Points, in no order, along strands that fork, close into loops and pass close to each other.
Two points are linked if the straight distance between their rows is under 55.2. Some points are linked to none.
Q_627: [  9   3  -5  -4  11  -7  -1 -10   5  -5  -3  10  -4  12  13   8   7  13
  -8  17 -14   7   3  -7  -3 -14   3  -1  -4 -15  21   6  -1   5  -4 -13
   1  -3   1  -6  -3  10   6   3   1 -18 -10   1 -14   8   4   2]
Q_862: [  6  -5  -3  -4  -7   0   6 -18  -6   6   0   7   1   6 -15   6  -5   8
  -1  15  -4  12   4   2  -1 -12   8  -3  -1  -3  10  -2   1  -3  -6 -18
  10   2   6  -2   2   7   8  -5  -6  -4   6  -9 -20   0   7   5]
Q_268: [-12  -3   4   5 -22 -12  10  -2   8  14   5  -6   4 -23 -17  -5 -17   5
   1  -2  -3  -9 -17  -7  16  14 -13  -3  -4  12 -20 -24   1  -2   2  24
  -3  10  -7  -6   8   8   7  11  -7   5  15   1  11 -24  -8 -16]
Q_451: [  8  -2   5  -3   4  -5   5   6 -10   1  11   9  -4  11   5   7   4   7
  18 -23   2  19 -20  -3  14  -5  -2  -5   3 -15  12   1 -14  20   1 -14
  11   8   7   5 -22   8   1 -14  10   7   4  -1   9 -12  -2 -10]
Q_970: [-17   5   1  -3 -10   4  12  12 -17  21   2  -9  -9  -6 -27  -2 -23 -11
  14 -23  11  -1 -14  25 -15  21  -2 -17  -7   5 -12 -14  -5 -12   1   3
   6   4  11  13  -3  -1  -6 -15 -15   4  -2 -23   8 -21  -2 -11]
Q_891: [ -2  -6   9   8   9   3 -16  11  18 -20 -16 -20  -1  -6  17  -7  13 -20
 -12   7  -6 -21  10  -7 -12  13   2  11  -7  -5   2   6  20  -5   6  -3
   1  -7 -15   2   4  -4  -6   7   5   6 -16  12   7  16 -10   2]
Q_410: [-11  -7   7   9  -9   1 -15 -10  13  -9   4 -17   4 -19   9  -3  17  -8
 -26  15 -12 -24  26   4  -1  18 -16  10  -1   2 -12   3  14  -9  -4  16
 -10   0 -17  -8  22  -2  -1  14  -2   0   5  21  -6  13   0  16]
Q_971: [ 11  -2 -11 -12  33   6  -2  23  -9 -12 -12   1   8  17  26 -14   8   1
  23 -14  11  11   0   1   6 -10  10   5   4  -9  11   6   1  28   4   4
  -2 -25   7  -2 -21  -8 -15 -11  17  19 -17  -5  29   9 -11  -4]
Q_435: [  8  -2  -2  -2   2  15   6   1  -3  -3 -17   0   1  11  -9   2  -6 -14
  10   9   2  -2  11   8 -17  -6  11   8  -4  13   0  -1   2 -10  -4  -5
   7  -9   0   9  -9 -14  -4  -6 -15   3  -1 -13   1  20   5  -1]
Q_935: [ -9   5   3 -13 -12   3  19 -25  -6  15   2   1   0 -16 -23   0   6  -1
 -10  18  -3  -2  14   9   2  -4   0   2   9  24 -12   5   5  -3 -10   8
  -8   9  10  -1  19 -11  13   0  -9   1  14  -6 -15   1   5  13]
Q_606: [ -5  -4  -2 -10   3  -1  -4 -27  11  -4  -8   3  -1   0  -3   7   0  -1
 -33  21 -15 -11  23   4 -18  -3  -5  -6  -9   7   5  12  15 -17 -12  -8
  -1  -8  -3   0  21  -1   3  10  -2 -10  -3   7 -31  15   6  20]
Q_788: [ 16   3  11  -2  19  -5 -13   8  -9  -2  -4  28   6  28   7   6  -1  13
  14 -37  -1  18   9   0 -14 -10  -5  -1  15 -27  16  16 -11   6 -16 -37
  10  -7  -2  19 -19 -12 -10  -4   1  -5 -25   2  14  20   6  -1]
Q_535: [ -3  -3  -3  11  -5   0  -3  -4  13  -5  -7  -1   0 -13  10   9   5   2
  -6  15  -7  -6   3 -10   8  -3  -2   3  -6  -2   6   3   4  -4   4  -2
   2   8 -10  -1   0  11  -2   4  -3  -7   1  -1  -9   4  -2  -7]
Q_663: [ -7   4   7   2  -6  -5   2   8 -15  19  13  13   0   8 -29   1 -16   5
  17 -39  -6   5  -8   7 -11  16  -6 -22  -5  -7  -3   3 -15 -11  -6 -22
  19  16   3  21  -7   3  -5 -21  -6   2 -12 -20  -1 -22   9  -2]
Q_934: [  9   4 -18  -4  22 -22  -9   3  10  -3   7  10  -2   3  32   3   9  18
 -22  28  -7  14  -3  -6  -3 -12   2   4   3 -17  17   9  -4   9   6   8
  -9  -1   2 -11   9  15   6  12   9 -20  -9  22 -13   4   6  15]
Q_972: [ -3   1   3  10 -21  -4  10  -9   7  13   5  -3   2 -24 -14   4  -8   3
   0   6   3  -9  -3  -7  13   9  -8  -1  -3  14 -14 -13   0  -7   1  13
  -9   9  -6  -4   9   7   2   7 -16   3  19  -7  -2  -8  -4 -10]
Q_666: [-28  -6   1 -12 -15  -4  18 -11  -3  16   8   7   0  -3 -17   5 -14   3
  -3 -11  -8  -1 -31  13  11  -1 -10  -5   7   8   6 -16 -11   8   2   6
   9  14  15 -12   8  14  16   9   7  10  16  -9  -7 -38 -10   3]
Q_713: [-12  -4  -1  -5 -14  -6  14  -5  -1  11   7   4  -3  -3  -6   4  -7   6
   1  -4  -7   3 -25  -5  15  -5  -6  -7   3   4   7 -17  -7  11   4   6
   7  12   8  -9   1  18  11   4   9   6  14   1   0 -29  -7  -9]
Q_444: [ 17   3   7  30  -6  -4  -9  14  17  -1  19  -2   3  -9 -15  13  -6   2
   9 -34   5   0  -4 -21  16   6 -12 -17  -4 -18  -9   2 -17 -16  12 -20
  -1   8 -21  10 -17   3  -6 -12 -14  -3  -7 -18   5  -6  -1 -22]
Q_996: [ 19   5  -2   3  24   0 -10  11   1 -14  -8   2  -2  14  15   5   7   4
  18 -12   2   8   5  -7   1 -10   1   7   4 -21  15  12  -3  11   2 -21
   6  -8   0   3 -20  -5  -7  -6   3   6 -22  -2  15  17  -5 -10]
Q_812: [  7  -1 -12 -13   1  -9  11  -8 -13   8   9  20   7   6   9   2  -5  16
   8  16   5  25 -18   8  15 -17   2   6   9  -6  10  -3  -6  13  -1   2
  -4   2  15 -11   0  10  14  -4   1  -6  11  -1 -12  -7   6  -2]
Q_843: [-14  -3  13   9 -12  -6 -22 -11  13 -12   5 -17   2 -15   6  -5  11  -9
 -31   2 -12 -27  13   0  -2  23 -11   9  -7  -5 -22  -6  16 -12  -2  19
  -6  -3 -21  -8  25   7  -3  21  10  -1   1  28  -6  -5  -5  15]
Q_619: [-12  -2  11  -2   9   4 -19 -10   4 -13 -13  -9 -16   2  11  -3   8 -12
 -30   2  -8 -23   4   0 -21  13   1   6  -8  -2  -3   7  11  -4  -1  14
  10 -13   6  -1  12   6  -7  21  23   0 -14  32 -10  -3   1  20]
Q_324: [  6  -2   8  -7  13   1  -5  -1 -18   6  -3  22   1  26  -2  -4  -5   8
  17 -38  -5  16   2   7 -13  -7   0  -6   7 -19  19  12 -12  14 -13 -33
  23  -1   6  23 -16  -9  -6 -12   6   9 -15  -2  10   4   4   4]
Q_610: [ 14  -3  -9  -3  30  11  -6  27   1 -17 -20  -7   4  14  18  -6   7  -2
  22  -3  12  -4   7   1  -5 -10  11   8   4  -8   5   4   8  15   3   6
  -4 -22   0   3 -17 -16 -10  -4   4  16 -20  -3  27  23  -8  -4]
Q_82: [  3   4 -12  -8 -13  -9   9 -17   4  11  10  16   8 -13  -8  16   3  15
 -10  28  -7  13   7  -9  13 -18  -9   4   8   2   7   8  -1  -1 -10   8
  -9  17   5  -3  19   2  14  -1  -8  -9  18  -4 -26   0  12   6]
Q_20: [  2  -1  -4  -9  -3  11   6 -21   7  -4 -17  -1   1   3 -10   2  -2 -10
 -16  21 -13 -11  25   7 -17  -6  -3   4  -6  11  -1  10  18 -18 -11 -12
   0  -7  -7   3  14  -7   2   7 -15  -9  -1  -8 -20  24   0  16]
Q_400: [-10  -5   3  -6   6   1  -8 -26  11  -8 -11   5  -8   3  -3  10   0  -4
 -26   8 -24 -15  14  -3 -17   0  -3 -13 -15  -3   8   5  11 -16  -6 -17
   9  -8  -2   3  14   9  -1   9   3 -14  -9  -1 -27   1   2  22]
Q_227: [ -8   5 -11 -19  16   3  -1  -4  -1   9   1 -12  -4   4  21 -20   9   4
 -20  23   7  -1  13  19 -13  -6  -3  10  12  13  -7  17   2   7  -8  23
 -21  -8  16  -1  12 -18   7   6  26  -4   2  28   3  14   9  36]
Q_329: [-17  -8   4   7 -12  -9 -21  -5  10  -8   2 -21   5 -11   3 -11  10  -3
 -36  -3 -13 -23  -2  -6   3  17  -8   6  -6  -4 -24 -16  11   0   0  20
  -3   1 -20  -9  20   8  -2  19  18   2   4  30   3 -18  -8  10]
Q_80: [  5   4 -20  -8  26  -8  -2  10   5  -6  -7  -4   0   6  31 -11   8   9
 -12  30   0   0  13   7  -9  -6   5  12   6   2   6  11   7   4   1  18
 -15 -13   6  -7   7  -8   2  11   9  -7  -8  20   0  25   2  14]
Q_49: [  3   2   3  15  -7  -2  -3  11  -8   8   7   1  -3  -2 -24   6 -16  -2
  15 -24  -1   0   0   0  -9  16  -3 -22  -7  -3  -6  -3 -13 -18   3 -16
   9   9  -2  19  -9   4  -9 -14 -17  -4  -7 -24   0 -13   7 -14]
Q_993: [ 11   2   3  12  -5  -4  -2  -1  12  -2   3   3  -1  -2   3  19   1   9
   1 -18 -11   2 -13 -19  20  -3  -7  -3  -6 -18   7  -2  -8   4   7 -14
   7  10 -12   2 -15  13  -4  -2   6  -1  -2  -4   4 -13 -14 -12]
Q_527: [ -1  -1   8   9 -14  -8   4 -16   7   8  16  12  -5  -4 -16  20 -10  16
   2 -20 -16   4 -17 -10  14  -4  -8 -12  -7 -11   6 -14 -17 -11   1 -20
   6   8  -3  -3  -6  23  15  -1  -2  -7   9 -11 -12 -25   1  -5]
Q_792: [-10   2  13   4 -16   7   6   5   3   0  -2 -27   2  -6   0 -26   7 -11
   4 -14  10 -13  -9  11   2  15   5  10   1   8  -8 -12  10  11  11  19
  -5   6  -4  -7  -3 -14 -17   5   5  10   0   7  23  -6 -19  -6]
Q_835: [-14  -7  -8  -5 -10  -2   7  -8   0  12  -4   1   0  -5   0  -1   1   6
  -8   9  -8  -2 -13   2  10   2  -6   1   1   7   6  -7   5  13   3   9
   4  13   6 -12   7  11  11   7  14   4  17   5  -8 -12  -2  10]
Q_197: [ -5   2   6  10  -2   8  -7   4  12  -2 -12 -12  -4  -3  -3  -3   6 -10
  -2 -14 -14 -18  -1 -13   2  14   3   0  -8  -5   3  -2   8  -1   4  -2
  10   2 -10   4  -2   5 -13   4   0  10 -11  -8   8   1  -9  -3]
Q_715: [ 23   0  -6  -4  14   2  -2  15  -7 -15   6  16  15  19   8   2  -2   7
  18  24  18  19  12   0  -1 -26  18   1   1  -7   8   2  -9  -9   2  -4
 -12 -12  -1   2  -6  -6   1  -8 -25 -11   4 -11  -6  23  14 -16]
Q_433: [-14   6   6  -4 -11   5  13  -4 -15  22   0  -2  -8  -1 -33   5 -19   0
   9 -15   5   3  -4  16 -13  13   4 -19  -7   5 -10 -14   0 -14  -4  -5
  11   4  15   8   4   2   5 -11 -11   0   7 -24  -6 -18   3  -5]
Q_990: [ -4  -5  -8  -2 -14 -14   3 -20  12   3   7  15   3 -16   2  18   5  12
 -20  18 -15   2   9 -10  13 -12 -11  -1   0   4   6   2   2  -3  -9   2
  -4  13  -1  -8  20  14  12  10  -2  -9  16   0 -26  -6   3  11]
Q_959: [-11   6   0 -17  -2  10  27 -16 -15  12   0  -2   2  -1  -6 -15  -3  -7
   4  10   9   5  -2  24  -4  -4   7   6   9  25 -10   2   7  16  -3  14
  -6   2  21  -4  11 -20  12  -7   5   4  16  -1   3  -2   1  10]
Q_495: [ -9   0  -3   1  -9  -2  -3  -2   7   0  -3 -15  -2 -13  10 -12  14  -6
 -16  20  -3 -10  12   4   2   6  -4  13   8  11  -7   5   8   0   3  17
 -10   2  -6  -9  12  -8   0  11   5  -1   9  18  -3  12  -3  13]
Q_504: [  8   3   6   6  -5  19   5  11  -5 -10  -8 -13   4  -1  -1 -10   5 -19
  20  16  26  -6  11  11  -1   5   5   9   7  17 -19  -6   4  -3   6  18
 -14  -5   1  -1  -4 -20  -7  -4 -21   6   9  -2  12  20   0 -15]
Q_562: [-20  -2   2   2 -10  -2 -11  -5   3   1  -9 -22  -4  -5   4  -9   8  -3
 -24  -6 -15 -20  -6  -3   8  14  -4  -2  -3   3  -8 -10   8   3   5  10
   4   8 -12  -7   9   8  -5  15  20   7  -3  14   3 -16 -11  10]
Q_184: [ 10  -3  -6  -1   2   1  11  19 -20  -2   6   4   1   7   9   2  -4  -4
  25  -1  26  19 -15   5   9  -2   9  -1   2   4   0 -10  -6  12   7  12
  -2  -2  11  -4 -14   4  -1 -13   1   7   6 -11   8  -8   2 -18]
Q_447: [  0  -4  -2   4  15  -9 -21   4  17 -14  -5  -6  -1 -10  26   1   6  -9
 -27  25  -2  -8  16  -6 -19   6  -3  14  -7  -5   5  16  12 -12   1  13
  -7  -8  -9   1  13   3  -1  18   2 -12 -12  27 -15  13   2  16]
Q_440: [ 15  -5  -2   1  11   2   4  26 -16  -8   4   2   4  11  12  -4   1  -8
  33 -14  27  11 -14  -5   6  -2   5  -1   1  -3  -1   1  -8  20   9   2
   3  -7   4   3 -21  -4 -14 -19   4  15  -1 -10  22  -4   1 -20]
Q_612: [  4   4 -18  -3  16  -1  -6  18   3  -2   2  -9   7  -5  34 -20  14  -3
 -10  30   9   5  13   6   1  -6   5  18  12   4  -2   8   6   9  -1  28
 -24  -7  -2 -11   9 -15   2   8  11  -3   0  24  10  23  -3  15]
Q_221: [ 11  -6   3  -4   0 -12  10  -2 -16   1  22  18  -1  11   6   5  -2  17
  14   2  14  30 -25   4  14 -10   8  -3   5 -11  12  -7 -17   7  -1 -13
  -2   5  10  -9 -12  12  18  -9  -4  -6  14  -8 -12 -12   9 -12]
Q_816: [-13  -2  -8  -6  -6   2   4  -4  -1   5  -5 -10  -4  -4  10 -15   6  -3
 -11  10   0  -4  -5   4   6   1   2   9   6  14   4  -3   8  12   5  12
  -1   3   5 -12   4  -4  -1  12  17   1   9  17   4  -1  -5  11]
Q_415: [-23  -5  -5   0 -20 -13   3 -14  12   8   5   1   4 -15  -9  -1  -7  13
 -19   1 -21  -7 -15 -18  22   2 -18  -8   3  12  -7 -17   0  -2  -4  16
   1  13 -13 -19  19  16  19  19  11   5  22  14   3 -27  -8   6]
Q_256: [ -8  -5 -11   2 -21 -18   2 -16  15   9   9  13   5 -21  -5  12  -3  16
 -21  12 -20   2  -4 -18  26 -12 -19  -7   3  10  -2  -8  -5  -6  -5  10
  -8  20 -12 -18  19  13  22  14   3  -3  26   8 -13 -19   4  10]
Q_455: [ 11   2   3  25  -3   1  -3  11   5  -1   9  -4   2 -13 -16  12 -11  -2
  11 -18   9  -4  -8 -14   5  14  -3 -17 -13  -5 -13  -5 -17 -20   8 -11
  -3   5 -10  11 -11   7  -9 -10 -22  -5  -3 -26   1  -8   3 -23]
Q_409: [  5   2 -17 -12  -9  -9  13  -6  -5   9  12  13   9  -9   6   5   3  14
  -2  27   2  19  -5  -3  12 -17  -4   7  15   5   1   3  -1   6  -3  15
  -9  12  14  -9  15   2  12  -1  -4  -5  18   4 -10  -1  10   5]
Q_450: [ -5   3  -1 -10  -1  12  18  -3 -10   9  -9  -1  -2   6   0 -14  -4 -10
  13   5  12   8  -4  22  -4  -4  12   6   5  21   0  -7   5  15  -2   9
   1  -4  17  -1  -3 -13  -2  -5   5   3   5  -9   8  -1  -3   8]
Q_54: [ 22   1  10   2  15   0  -9  13  -4  -8   7  15  -1  19   8  12   2  11
  16 -22   9  20   6  -6  -2 -12   7  -2   8 -21  14  16 -15   2  -7 -35
   5  -8  -4  11 -20  -8  -3  -8  -8  -6 -17  -5   9  21  10 -12]
Q_683: [-26  -2  -3 -10  -5   1  -3  -7  -4   6  -7 -18  -9   6   5 -17   8  -3
 -18  -1  -5 -13 -13  12   3   9  -3   2   0  11   1  -6   8  12   5  16
   6   1   8  -8   5   2  -2  11  29   6   6  26   3 -17  -7  20]
Q_644: [  2   2   2   4  -3  13   2   2  -3   2 -13  -3  -6   4  -8   0  -4 -15
   9  -7   0  -5   4   1  -9   6   7  -1  -3   2   2  -4   2  -3   3  -6
  11  -5   2   9  -6  -2 -14  -5 -14   6  -8 -12   9   6   1  -5]
Q_646: [  7   0  14  -9   8  -5   0   7 -26   7   9  19   3  22 -13  -5  -9   5
  25 -32   8  20  -4  11 -14  -4   3  -9   6 -16   5  11 -14   2 -14 -30
  15   5   5  21 -13  -7  -4 -22   0   7 -16 -10   5  -2  14   4]
Q_802: [ 19   1   3  20  11  15 -14  24   6 -18  -3  -2   3   1  -3  10   2 -12
  19 -12   8  -1  10 -16   2  -2   3   1  -2 -13  -1  13  -7 -12   8 -16
   7  -1 -12   7 -13  -2 -15 -11 -13   6 -11 -10   9  15   3 -20]
Q_697: [-23  -4  -1   4 -23 -17   2 -11  17   8   8  -9   7 -23 -15  -7  -8  10
 -18  -8 -19 -18 -11 -11  17  12 -16  -4   1  11 -19 -25   7  -3   2  23
  -6   7 -17 -13  19  10   9  20   2   4  19  11  11 -23 -10  -2]
Q_212: [-14  -5  10  -3   8  -2 -21 -23   9 -13  -8  -1 -14  -3   7   6   3 -13
 -33   5 -19 -26  14  -3 -23  11  -5  -7 -14   0  -3   9  14 -15  -6  -1
   5 -16  -3  -2  16  13  -3  21  12  -9 -13  17 -24  -3   5  22]
Q_371: [  3  -3   0   9  -8   8   2   5   0  -4  -3   2   1  -4   2   3   0  -3
   8  10   4   4  -2  -7   5  -3   7   5  -1   4   2   1  -2   2   4  -1
   1   6   1  -3  -6   6  -5  -1  -7  -1   2  -8   0   3   1 -13]
Q_392: [ 13  -2   9  22  -8  -9  -3   2   7   0  18   9   0  -4  -8  20  -4   9
   6 -37   0   8 -15 -21  19   0  -8 -12  -2 -18   0  -2 -19  -7   8 -22
   1   9 -14   7 -17  12  -2  -6   0   0  -2  -9   4 -16  -4 -20]
Q_686: [  9   1   2  -6  -3  12   4 -13   6  -6 -15   3   8   6 -17   2  -5 -14
  -2  22   1  -4  25   7 -18 -10   1   7  -3  12  -5   9  10 -24  -9  -8
  -1  -8  -5   5   7 -19  -1  -1 -24  -4   5 -12 -15  25   4   5]
Q_283: [ -1  -1   8  12   3  -1 -18   9  18 -12 -13 -20   1  -6   7  -3  15 -16
 -13 -19 -11 -23  -1 -18   0  18   1   1  -8 -14  -2   1  16   0   9  -3
   5   2 -16  -1   7   1 -14   4  11  13 -20   6  14   1 -19  -8]
Q_533: [  6   2  -5  -9  12  10  -2  -3   3  -7 -23  -6  -1  16  -1  -4   1  -7
  -8  16  -5  -8  11  14 -23  -7  10   4  -4   8   5   6  11  -2  -5  -5
  -1 -12   5   5  -7 -16   3   4  -2   3 -10   0   2  29  -2   9]
Q_363: [ 10   6   0   8   7  -5  -9  10  10  -8  -5  -2  -5   2  15   8  13   3
   0  -8  -5   2  -6 -20   5  -6  -2   6   1 -15  13   7   0   9   6 -12
   8  -1  -7   2  -8   4  -6  -1  10   2 -16   2   9   2 -14 -11]
Q_193: [ 12   2   6   1   0  -6   0 -11   1  -6  10  14  -6   6   1  11   6  15
  -1   0  -5  12  -2  -8   8 -15   7  -2   0 -15  19   3  -7  -6  -6 -24
   5   4  -2  -1  -7  12   7  -3  -2 -14  -6  -6 -15   1   6  -6]
Q_345: [ 15  -4  -4   4  22  10   0  28  -6 -10   2   3  11  14  18  -5   6  -7
  30 -25  18  13  -6  -8   6  -1   4   4   4 -11   1   6  -2  28   8   0
   0 -16   5   5 -22  -6 -19 -13  12  20 -14  -5  26   3  -9 -16]
Q_154: [ 23  -1   8  14  -1  -7  -5  15  -3  -4  23  12  -2   0  -3  17   3   7
  15 -25  20  19 -16 -12  21  -1   0 -12   4 -14   4   4 -20   0   7 -21
   2   3 -11   2 -27   7   1 -15  -4  -4  -3  -7   5  -7   2 -24]
Q_326: [ 10   2 -16  -5  18  -4  -1   6   1  -8  -8   3   0   9  24  -4   8   4
   0  22  -5   5   3   1   1  -9  11  12   4  -6  14   5   2  12   1   1
  -1  -7   1  -5  -3   3  -1   1   4  -7  -8   4   4  16  -1   0]
Q_28: [-10   4   4  -8 -11   6  19 -14 -16  21   2   1  -3  -2 -30   6 -14  -1
   3   0   4   5   1  12 -12   5   3  -7  -4  13  -8  -7   5  -7  -4  -4
  10   2  18   0  11  -1  11  -4  -9   2  13 -15 -12  -8   3   3]
Q_267: [-30   8   6  -3 -17   0   4   7   0  19   5 -10  -2 -10 -33 -12 -17  -3
   7 -39 -12 -19 -24   1  -2  25 -10 -16  -8   0  -7 -21   1 -12   1  17
  -2   4  15  13  -6   5  -8  -5  -3  10  -1 -17   6 -33 -12 -14]
Q_845: [ -1   5   0   1  -1  12   2  14  -2  -7  -7 -14   5  -2  17 -22   9 -12
  16  14  23  -1   5  11   4   0  10  18   9  17 -11  -6   6  13   8  19
 -13  -4   1 -11  -4 -17  -8  -1   0   0   3   7  24  17  -9  -3]
Q_245: [-12   3  -7 -22   3   8  15 -15  -6  10  -7 -14  -2   7   9 -22   7  -1
  -8  20   1  -1   6  20  -8  -8   0  10  12  20  -5   8   5  16  -5  16
 -11  -3  18  -9  10 -24   7  -1  12   0   9  13   0   8   2  22]
Q_779: [  4   0  -5   3   8  10  -4  23   2 -11 -16 -15   3   3  17 -17   9 -15
  12  -1  12  -6  -3  -2   1  -1  13  14   3   5  -3   3  11  17   7  10
   0 -11  -3  -4  -7 -14  -9  -3   8  14  -8   3  27  19 -13  -8]
Q_534: [ -4   8 -13 -11  14   3  -7   6   1  -3   3 -18  -2  -6  25 -27  16   0
 -15  24   8  -3  20  18  -7  -3  -4  21  10   9  -8   9   1   9  -3  29
 -23  -9   7  -9   8 -23   1   8  18  -3   7  35  10  18   1  28]
Q_814: [  3   2  11  -7  -3  -2   1   6 -24  13   9  15   2  18 -27  -3 -19   4
  22 -29   1  16   3  13 -20   5   4 -12  -9  -7  -2   4  -8 -10  -8 -29
  24   8   0  18  -5  -7  -3 -25  -6   5 -14 -17   0  -7  14   5]
Q_977: [-11   0   2   6 -16  -6  16 -14   1  18   7   8   0 -20 -27  13 -17  11
   3   3   1  -8  -6  -1   7   8  -9 -14  -8   9 -12 -13  -4 -15  -4   6
  -7   9   6   2  15  12  16   4 -18  -1  20 -12 -14 -21   2  -8]
Q_121: [-10   5   1  -5 -19   0  13  -9  -4  13   9  -4  -1 -22 -15   0   4   0
  -3  14   5  -3   4   6   9   1  -8   4  10  26 -14  -2   3   3  -3  20
  -9  13   5  -4  13  -7   7   4 -12   2  22  -3  -5  -1   2   3]
Q_870: [  4   3  -2  -7  11  19  -4  11  -5  -6 -24  -7  -5  21  -1 -14   2 -13
  15 -15   1 -10   4  14 -16  -1   6   4   2   2   5   4   4  15  -1   1
   6 -12   6  15 -22 -22 -12  -9  11  21 -16 -10  30  12  -6   7]
Q_357: [-21   9  10  -1 -13   9   8   4  -4  14  -6 -16  -9  -7 -33 -14 -13 -11
  12 -31  -3 -12 -10  11 -12  24   1 -10  -3   4 -11 -11   0 -13   2   8
  -3   1  10  17  -6  -7 -15  -9 -10   8  -7 -19  15 -14  -5 -10]
Q_914: [  2   1  12   8 -10  -1  -3 -17   4   4   8  14  -6   4 -15  14   0  17
   2 -20 -12   4  -4 -13   8  -3   1 -15  -8 -11  10  -7 -13 -12  -4 -28
  10  10  -2   5  -5  13   8  -5  -2 -13  -3 -14 -14  -9   6  -5]
Q_355: [ -5  -3   8  -1  19  -3 -23  -5   9 -15   2  -4 -10  -6  21  -3  -2 -11
 -30  14  -4 -15   7  -4 -24   9   3  22  -7  -5  -5  14  10  -8  -2  28
  -3 -13   0  -4  14   6  -3  22  21  -8 -12  43 -12   3  -1  25]
Q_207: [  0  -3  -2   7  11  -6 -13   4  19 -19  -4  -4   3 -10  25  11  10  -6
 -17  23 -10  -6   9 -13   0   1  -6   9  -7  -6   6  10  10  -5   4  -2
  -3  -2 -16  -4  11   8  -4   9   2 -12 -11  12 -15   9  -4   3]
Q_352: [ 18  -1  -4   9   3   1  -2  17 -16  -6  11   4   2   6   1  11  -8  -3
  20   1  25  17  -5   1   4   2   8 -12  -5   1  -6  -7 -12  -4   9  -6
  -4   1  -3   2 -12   5  -3 -16 -18  -2   6 -15   2  -2  11 -26]
Q_292: [ 14   2 -12   0  13   3   0  12   0  -9  -2   6   7   7  20   2   4   4
   9  27   4   8  11   0   2 -20  14   9   6  -3   6   4   2   4   4   7
 -11 -13   2  -2  -3  -3  -2  -1  -8  -5   2  -3  -3  17   5  -5]
Q_550: [ 23  -2   5   4   8   4   0  18 -15 -13  10   9   5  14   1   9  -3   4
  23   9  20  19   7  -7   0  -5  15  -9   0  -6  -1   2 -16 -10   5 -15
  -2  -5  -4   4 -13  -2   0 -13 -22 -13  -1 -15  -1  11  22 -20]
Q_573: [ -6   3  -1 -13 -11   6  13 -24 -10  18   0   4   5  -1 -29   5 -12   0
  -2  17  -4   4   8   7  -7  -8   0  -2  -1  12   0   3   9  -4  -6  -4
   4   2  12  -5  13  -6  12  -3  -7   1  14  -9 -17   2   5   7]
Q_249: [  2  -4  -2  -2  12   4 -10  -2   9 -14 -21 -10  -9   4   9  -1   6 -12
 -13  13  -9 -19  13   7 -23   4   2   4  -8   4   5   8  14  -6  -2  -2
   2 -10  -8   3   1  -6  -5  12   4  -1 -15   9  -2  17  -2  15]
Q_588: [ -2  -3   3   8 -16  -6   7 -13  10   9   7  13   1 -12 -17  18  -9  16
  -3   3  -5  -1  -8 -12  14 -10  -7 -13  -4   2   0 -14  -7  -9   0  -7
  -4  12   1  -3   5  21  19   1 -10  -6  17  -7 -14 -21   1  -3]
Q_423: [ 24   0  13  18   3  -3 -11  14  -3 -11  19  15   0  10   1  17   4   8
  17 -27  15  18  -2 -10  12  -3   0  -7   8 -18   7  11 -23  -3   2 -31
   4   1 -13   8 -22  -3  -1  -9 -10 -12 -12  -6   2   9  13 -22]
Q_425: [ -3   1  -7  -8   2  10  23   7 -18   4  -3  -2   1   9   8 -11  -7 -11
  20  -3  22   9 -11  13   4  -2  10   7   4  13   1 -10  -1  18   5  20
  -1 -11  15  -4  -8  -8  -7 -12   4   7   8  -8  13  -5  -1  -3]

A fork is a point with three links, a tip a point with one. Leave the first point through the second and follow the links. Name the first fork or tip that comes.
Q_812, Q_409 | Q_972
Q_619, Q_355 | Q_644
Q_207, Q_447 | Q_435
Q_415, Q_256 | Q_221
Q_504, Q_845 | Q_184
Q_49, Q_663 | Q_54
Q_425, Q_450 | Q_326
Q_683, Q_562 | Q_816
Q_646, Q_814 | Q_392
